Points on a hilly landscape, in no order, each with its height.
From any point a ball takes the steepest step (drop divided by distance) to one of its 2 nearest points. It stops when none of these is lower. Distance is the straight distance between rows; heights are no part of it.
j454 height 40.9: [119 126 132 177  93 149  87 134 109 119 117 153 109 165 163 132 142 128
 109 112 146 182 193 121]
j987 height 38.5: [158  72 134 123 225 151 136  40 136 106 145  84 103  96 110 198 144 156
 101 113 131  93 145 133]
j170 height 38.8: [145 125  86 125 104 152  86 122  92 126 114 156  86 139 161 140 175 152
  88 161 146 174 159 130]
j182 height 50.8: [143 182 134 112 132 140 163 136 183 158 142 141 105 163 129 106 152 108
 115 106 129 106 124  94]
j112 height 54.4: [163 161 135  99 153 146 112 172 168 174 157 138  67 144 178 110 124 138
 149  96 112 123 124 121]
j549 height 57.7: [142 134 124 134 125 187 115 176 112 125 154 126 105 202 169 114 111 148
 100 159 150 175  57 131]
j824 height 62.6: [128 150 180 123 101 141  94 107 112 126 149 155  94 158 152  82 171 108
 118  73 114 129 128 115]
j788 height 28.4: [178 124 119 114 124 114 159 181 138 116 134  96 211 103  79 101  97  77
 144 116  92  73 151  83]
j152 height 54.0: [136 113 174 155 123 101 131 187 103 114 144 104  97 125 159  64  91 126
 143 154  97 171  99 104]
j89 height 52.2: [120  86 123 138 139 152  80 102 139 126 156 167 133 141 123 178 152 179
 136 126 160 193 133 144]
j803 height 26.5: [119 150 136 128 106 143 140 120 113 125 112 126 167  94 137 162 138 142
 129 155 101 151  81 115]
j279 height 57.3: [ 87 174 143 149 127  79 148 107 155 157 153 153 136 151 157 131 145 145
 128  81 136 146 164  81]
j518 height 20.3: [129 164  76 117 137 115 146 117 135 122  90  89 163 105 161 162 138 118
 140 116 116 105  77 127]
j392 height 12.9: [ 99 134 150  88 126 186  78 104 140 147 145 138  78 103 167 126 122 138
 138 166 156 175 138 179]
j634 height 39.2: [108  98 164 148 108 109 131  84 157 112 112 133 143 145 104 141 160 108
 134  91 117  75 124 146]
j289 height 21.0: [133 130 111 121 122  95 168 161 120 102 109 100 138 156 142 103  97 126
  93 118 128 133 157  61]
j354 height 41.1: [134  32 145 123 188 128 125  89 142 108 129  90  99  96 149 188 125 169
 106 165 112 105 113 165]
j707 height 66.1: [116 177 152 158 124 178 112 133 158 199 155 184  92 136 161 159 163 134
 138 135 115 155 118 149]
j705 height 33.6: [143  96 124 137  84 125 172 150 112 116 111 119 129 140  60  76 110 132
 146 156 140 112  63 127]
j872 height 63.4: [136 102 119 149 129 131  84 153 125 157 134 164  81 127 137 162  86 153
 146 199 136 154 191 188]
j257 height 56.6: [ 96 120  94 170 119  98 158 106 169 148  91 120  94 124 151 166 176 160
 129 157 145 161 154 121]
j187 height 71.6: [166 139 134 144 113 113 111  99 150 146 146 181 115 105  75 139 122 136
 126 141 113 109 194 120]
j842 height 35.3: [120 110 145 140  99 174 142 161 117 126  97 106 142 142  81  88 112  89
 161 124 134  83  71 176]
j218 height 31.4: [ 98 111 126 124 148 113 112 118  99 104 109 140 147  92 120 185 153 133
 125 153 117 170 150 135]
j207 height 44.6: [125 196 104 125 122 168 172 137 140 126 112  98 205 136  94 114 103  54
 124 123 141 105 150 109]
j762 height 13.9: [131 132 107  37 143 114 150 120 168 149 141 131 111 113 101 116 111 150
 109 117 153  68 125 120]
j527 height 28.5: [171 193  62  83 126 122 140 110 122 123 154 126 212 122 112 142 120  89
 126 120 113  58 125 122]
j340 height 30.7: [184 165  53 129 149 161 156 181 117 132 130  98 147 154 111  87  89 139
 151 133 151 169  51 106]
j274 height 57.6: [149 122  96 102 163 133  92 158 152 134 142 124  97 143 170 158 116 145
 176 103 104 117 154 150]
j782 height 54.5: [ 74 155 134 108 117  97 131  96 124 150 153 143 104 129 184 120 139 174
 101 121 159 178 135 110]
j875 height 59.1: [143 126  76 123 109 170  88 150 131 145 135 114  89 178 167 104 129 148
 157 122 192 191  81 144]
j408 height 28.6: [168 163 138 169 142 161 175 157 103 123 116 144 124 171  97  74 129 113
  76 160 111 161 106  98]
j490 height 29.6: [158 153 122 103 131 142 123  61 130  89 117 116 196 108 131 163 136  93
  89 124 106  50 135 126]
j234 height 46.6: [140  55 127 146 101 125 104  80 151  88 128  77 137 106 165 161 120 171
 156 149 132 175  77 128]
j278 height 41.8: [ 96  88 153 130 142 130 129 128 187 121 136 121 116 147 133 151 153 117
 158  90 129 137 157 127]
j642 height 45.6: [129  61 151  98 126 120 126 129 160 113 119 132  86 120 125 175 168 152
  66 201 123 154 120 119]
j489 height 36.7: [126 104 166  97  96 101 125  90 132  93 121 148 133 129  71 108 127 106
  87 107 118  54 145 131]
j338 height 41.0: [118 152 133 139 128  89 107  95  82 123 122 163 153 131 113 134 185  99
 129  87  98 106 171 116]
j960 height 47.0: [ 59 139 160 122 131  49 157 139 108 153  96 142 103 103 112 118 145 115
  85 120 120  78 123 128]
j693 height 20.5: [161 155  84  60 135  89 156  98 136 154 156 154 152  97 104 116 127 115
 129 127 113  31 163 135]
j232 height 49.5: [128 161 140 166  92 116 174 107 145 147 128 140 112 134 131 118 171 150
  91 158 124 176 106  56]
j180 height 64.2: [130 157 160 171 116 172  96 150 109 175 167 185  76 163 165 100 189 132
 107  97 123 150 115 129]
j617 height 34.3: [145 138 146 111  88 139 151 110 116  86 110 135 135 154  88  97 152  88
  78 125 129 106 131  95]
j848 height 37.0: [139 187 127 125 113 137 133 100  82 115 144 156 157 151  89  86 197  76
 105 102 120 126 130  85]
j802 height 50.2: [124 117 163 147 116 125  93 100 117 139 182 184 139 100 144 163 158 175
 125 114 117 185 145 106]
j990 height 37.2: [ 82 116 160 133 132 144 143 182  85 121  82 129 136 154  54  88 152  81
 127 118 140 114 100 144]
j300 height 47.4: [141 108 171 163  82 144 127 122 142 110 108 142 103 136 129 148 156 137
  68 187 118 168 125  97]
j744 height 41.4: [116 167 101 115 122 123 182 136 159 138 106 132 169 124  74 143  94 121
 118 137 151 101 170 111]
j389 height 65.6: [130  88 167 165 139  70  80 171 149 146 138 155  83  87 108 148  66 138
 157 164 108 141 194 152]
j498 height 36.9: [156 151  68 129  89 152  81  90 100 140 129 141 112 113 159 135 125 181
 125 155 167 188 111 138]
j860 height 65.2: [ 99 187 116 124 126 112 150  86 155 163 159 121 156  87 135 121 102 124
 199 108 129 117 144 136]
j964 height 26.6: [173 158  83 121 123 145 142 172 113  92  98  78 168 125 140 113 108 102
 146 123 112 134  78  89]
j505 height 54.3: [100 131  92 146 118 118 136 128 153 161 120 134 121 154 185 196 154 171
 101 175 157 190 110 126]
j739 height 51.8: [150 168 104 192  92 149 131 138 126 164 131 142 135 149 168 145 151 168
 101 160 149 209  80  94]
j728 height 69.7: [134  88 138 124 148  85 105 113 132 120 114 161 102 109  77 142  77 144
 115 129 135  83 207 162]
j871 height 38.1: [128 160 138 117 118 147 180 183 155 143 125 111 179 105  99 106  33 119
 120 140 144  85 137 117]
j294 height 44.2: [106 164 133 100 127 125 118 147  89 124 109 113 127 105 109  60 138  53
 157 106 113  83 129 160]
j917 height 31.3: [151 142 146 175 113 125 186 159 114 122 111 138 138 133  54  50 125  93
 104 154 112  97 100 112]
j407 height 47.9: [131 106 192 118 131 114  85 162 119 148 181 181 100 125 111 127 146 148
 113 134 117 187 157 104]
j916 height 10.2: [125 122 126 156 137 172  92 100 125 116  84 130 106 135 140 173 137 106
 141 134 117 125 158 185]
j30 height 36.4: [171  78 109 128 185 160 142  28 159  92 131  51 110  93 138 149 113 133
 129 122 134  57 157 152]
j28 height 36.5: [119 132 115 129 188 113 109  84  83 107  96 148 139 105 112 191 177 116
 103 112 101 100 169 155]
j185 height 73.4: [157 121  90 148 136  97 151  73 154 137 128 165 135 134  63 158 171 132
 124 139 135  84 178 137]
j922 height 60.3: [108 151 202 159 106  91 127 113 135 130 143 155 112 137 147 110 137 117
  90  83 104 126 155  80]
j441 height 44.4: [122  76 140 117 132 133 124 120 185 120 124  90 137 124 152 150 150 140
 179 108 126 148  75 132]
j139 height 33.2: [181 162  88 145 113 167 140 149  78 126 142 126 110 142 112  32 110 147
 132 149 149 194  90 105]
j866 height 64.1: [131 172 106 128 125 141 165 148 147 129 155  98 184 173 112  78  91 123
 161  75 174 125  78  94]
j944 height 25.3: [171 120 151 162 122 117 162 180  99  74 116 116 142 149 111  95  98 122
  83 149  97 154 124  60]
j443 height 51.1: [137  97 164 142 102 135 102 160 131 103 130 109 100 136 187 135 108 123
 130 151  89 150 109 115]
j306 height 20.4: [135  62  82  88 135 121 158 151 162 111  94  76 176 127 111 137  97 138
 142  95 155  67 135 131]
j676 height 47.5: [ 90 140 171 122 136 134 115 164 132 125 106  99 119 131 151 108 127  66
 146  75  97  77 129 147]
j378 height 43.5: [ 97  59 151 127 146 106 150 112 138 131 118 137 116  87 109 182 129 167
  93 200 128 123 107 161]
j368 height 68.7: [ 93 169 153  92 137  96 157 140 113 135 144 129 169  98 131 107  83 123
 155  99 128 126 145 103]
j80 height 13.0: [ 83  87  97 163 108  89 163 102 114 105  77 102 168 133 129 161  96 160
 127 146 157 111 113 147]
j561 height 42.9: [ 74 117 145  77 133  87 144 179 123 150  97 113 121 103 110 107  89 117
  90 115 146  80 152 138]
j116 height 23.5: [165  88  90 103 114 119 149 122 145  98 118  90 210 119  85 112 126  73
 117 113 135  32 145 132]
j404 height 42.4: [142 113  89  96 117 132 118 160 118 129 128 111 125 107  97  89 101 136
 195 126 140 138 139 151]
j746 height 39.6: [ 63 119 130 113 126 106 134 176  92 114  87 119 104 148 106  97 109  92
 123 129 163 136 157 151]
j463 height 45.9: [154  83 179 149 109 115  99 171 155 137 157 165  59 172 141 107 126 139
 100 139 130 155 167 104]
j32 height 65.7: [125 146 140 164 144 146 178 172 128 126 131 105 164 194  81  79 129  80
 146  68 137 107 109 108]
j890 height 37.1: [142 141 123  94 110 172  66 116  97 110 154 142 126 138 156 124 103 137
 148  96 133 151 113 142]
j579 height 16.5: [139 108  86 157  91  98 142 109 112  83  90 111 149 162 131 151 124 148
 120 128 124 143 134  95]
j588 height 44.1: [101  68 197 131 124 111 104 155 187 132 141 152  83 166 109 153 131 122
 109 135 138 131 143 135]
j108 height 17.2: [ 94  90 102 161 128 105 118 106  73  96  98 118 124 128 187 169 100 172
 128 162 114 118  98 183]
j673 height 51.2: [ 70 135 141 109 114  74 135 118  81 120 133 138 104 134 170 104 150 144
 107  87 122 112 107 128]
j536 height 56.5: [110 111 172 165 124 112 173 182 148 125 105  78 104 129 135  55 109  88
 124 136 115 122 111 120]
j735 height 60.6: [ 89 145 108 100 118 131 119 156 106 142 147  96  87 157 180  73 110 139
 161 104 162 166  94 136]
j244 height 39.9: [135 160  97 121 116 135  86 123  92 119 144 133 157 104 131 112 106 141
 227  92 137 171 131 143]
j484 height 48.5: [165 176  59 125 115  93 120  49 117 137 164 152 178 107 142 137 189 121
 155 114 106 103 109 124]
j504 height 71.8: [ 91 175 199 142 147 124 151 177 112 146 141 139 156 107  89 101  96  96
 122 118 104 135 114 110]
j574 height 33.9: [166 136 151 111 146 115 159 201 123 130 128 124 147 104  78  72  58  99
  94 136  99  80 147  90]
j418 height 17.0: [ 89  62 103 114 152  88 163 140 124 133  82  86 188  87 129 146  77 158
 107 123 156  74 152 143]
j333 height 35.1: [148 159 131 120  79 173  87 119  76 113 152 139 115 117 158  81 111 155
 129 147 152 197 112 113]
j712 height 62.3: [ 96 145 110 145 100 125 146 123 147 146 153 120 137 162 132  92 108 147
 188  96 171 171 116 123]
j39 height 51.6: [ 81 119 195 119 155 103 105 186 134 147 113 133 102 122 150 151 132 102
 131 113  82  90  85 172]
j521 height 59.0: [115 125  85 132 133  72 180 129 168 147 109 104 110 113 113 121 195 122
 154 126 134 124 151 106]
j830 height 44.5: [145 145  90 134 116 114 101  99  80 111 145 157 184 155  93 134 174 130
 169  82 115 110 121 130]
j936 height 14.4: [ 82 141 107 147 127 145 138 123 115 115  68 105 168 138 130 165 142  90
 151 105 130 100 125 167]
j363 height 56.0: [133 123 142 125 140 169 103 182 145 164 191 150 132 163 164 147 125 151
 140 159 156 217  72 115]
j85 height 22.2: [ 92  79 115 101 149 111 114 144  76 130 100 128 104  96 136 147 140 156
 138 145 110  93  90 195]
j217 height 6.3: [144 119 118 176 193 173  94  58 112 134 133 110  94  99 170 192 132 140
 137 145 114 139 169 189]
j716 height 8.9: [ 86 173 126  60 136 150 131  88 140 155 134 140  98 108 138 118 119 132
 117 134 152 116 122 159]
j252 height 61.0: [143 118 124  94 161 130  89 155 110 120 133 148 106 126 154 181  63 146
 122 156 111 120 187 154]
j770 height 47.6: [139 216 150 116 120 178 145 104 158 146 131 129 161 127 118 131 118  88
 130 126 131 127 133 110]
j344 height 10.1: [143 126 126 131 158 189  74  91 145 160 144 138  89  86 183 175 158 144
 134 181 137 186 171 178]
j921 height 68.5: [150 172 111 154 119 118 138 126 166 156 145 109 143 102 149 123 154 120
 203 105 100 146 117  95]
j440 height 74.2: [128 164 166 129 156 167 167 188 146 153 144 125 131 131 124 109  97 129
 131 144 115 155  69 116]
j137 height 67.9: [124  59 158 137 207  78  71 113 135 120 144 140  81  86 107 164  88 127
 135 136 111 130 212 166]
j87 height 33.7: [176 116  97  71 179 174 121  47 132  84 105  91 144  96 142 176 112 125
  89 124 121  72 120 144]
j395 height 74.9: [141  89 112 168 145 112 120  46 136 130 123 162  94 148 114 170 174 174
 115 113 120  85 149 155]
j230 height 48.4: [168  63 155 115 117 152  71  93 127  67 114  97 110 121 161 152 124 140
 130 132 105 134 117 147]
j888 height 53.9: [157  62 129 133 123 144  84 139 173 148 184 154 124 137 149 175 168 187
 151 154 152 208  79 125]
j436 height 40.5: [128 165  85 106 117 117 155 130  69 116 140 110 181 120  84  62 175  59
 144 124 119  99 112 119]

Where does a ball stop that starts at each point below?
j137 => j80
j866 => j278
j782 => j80
j32 => j80
j257 => j716
j987 => j716
j707 => j80
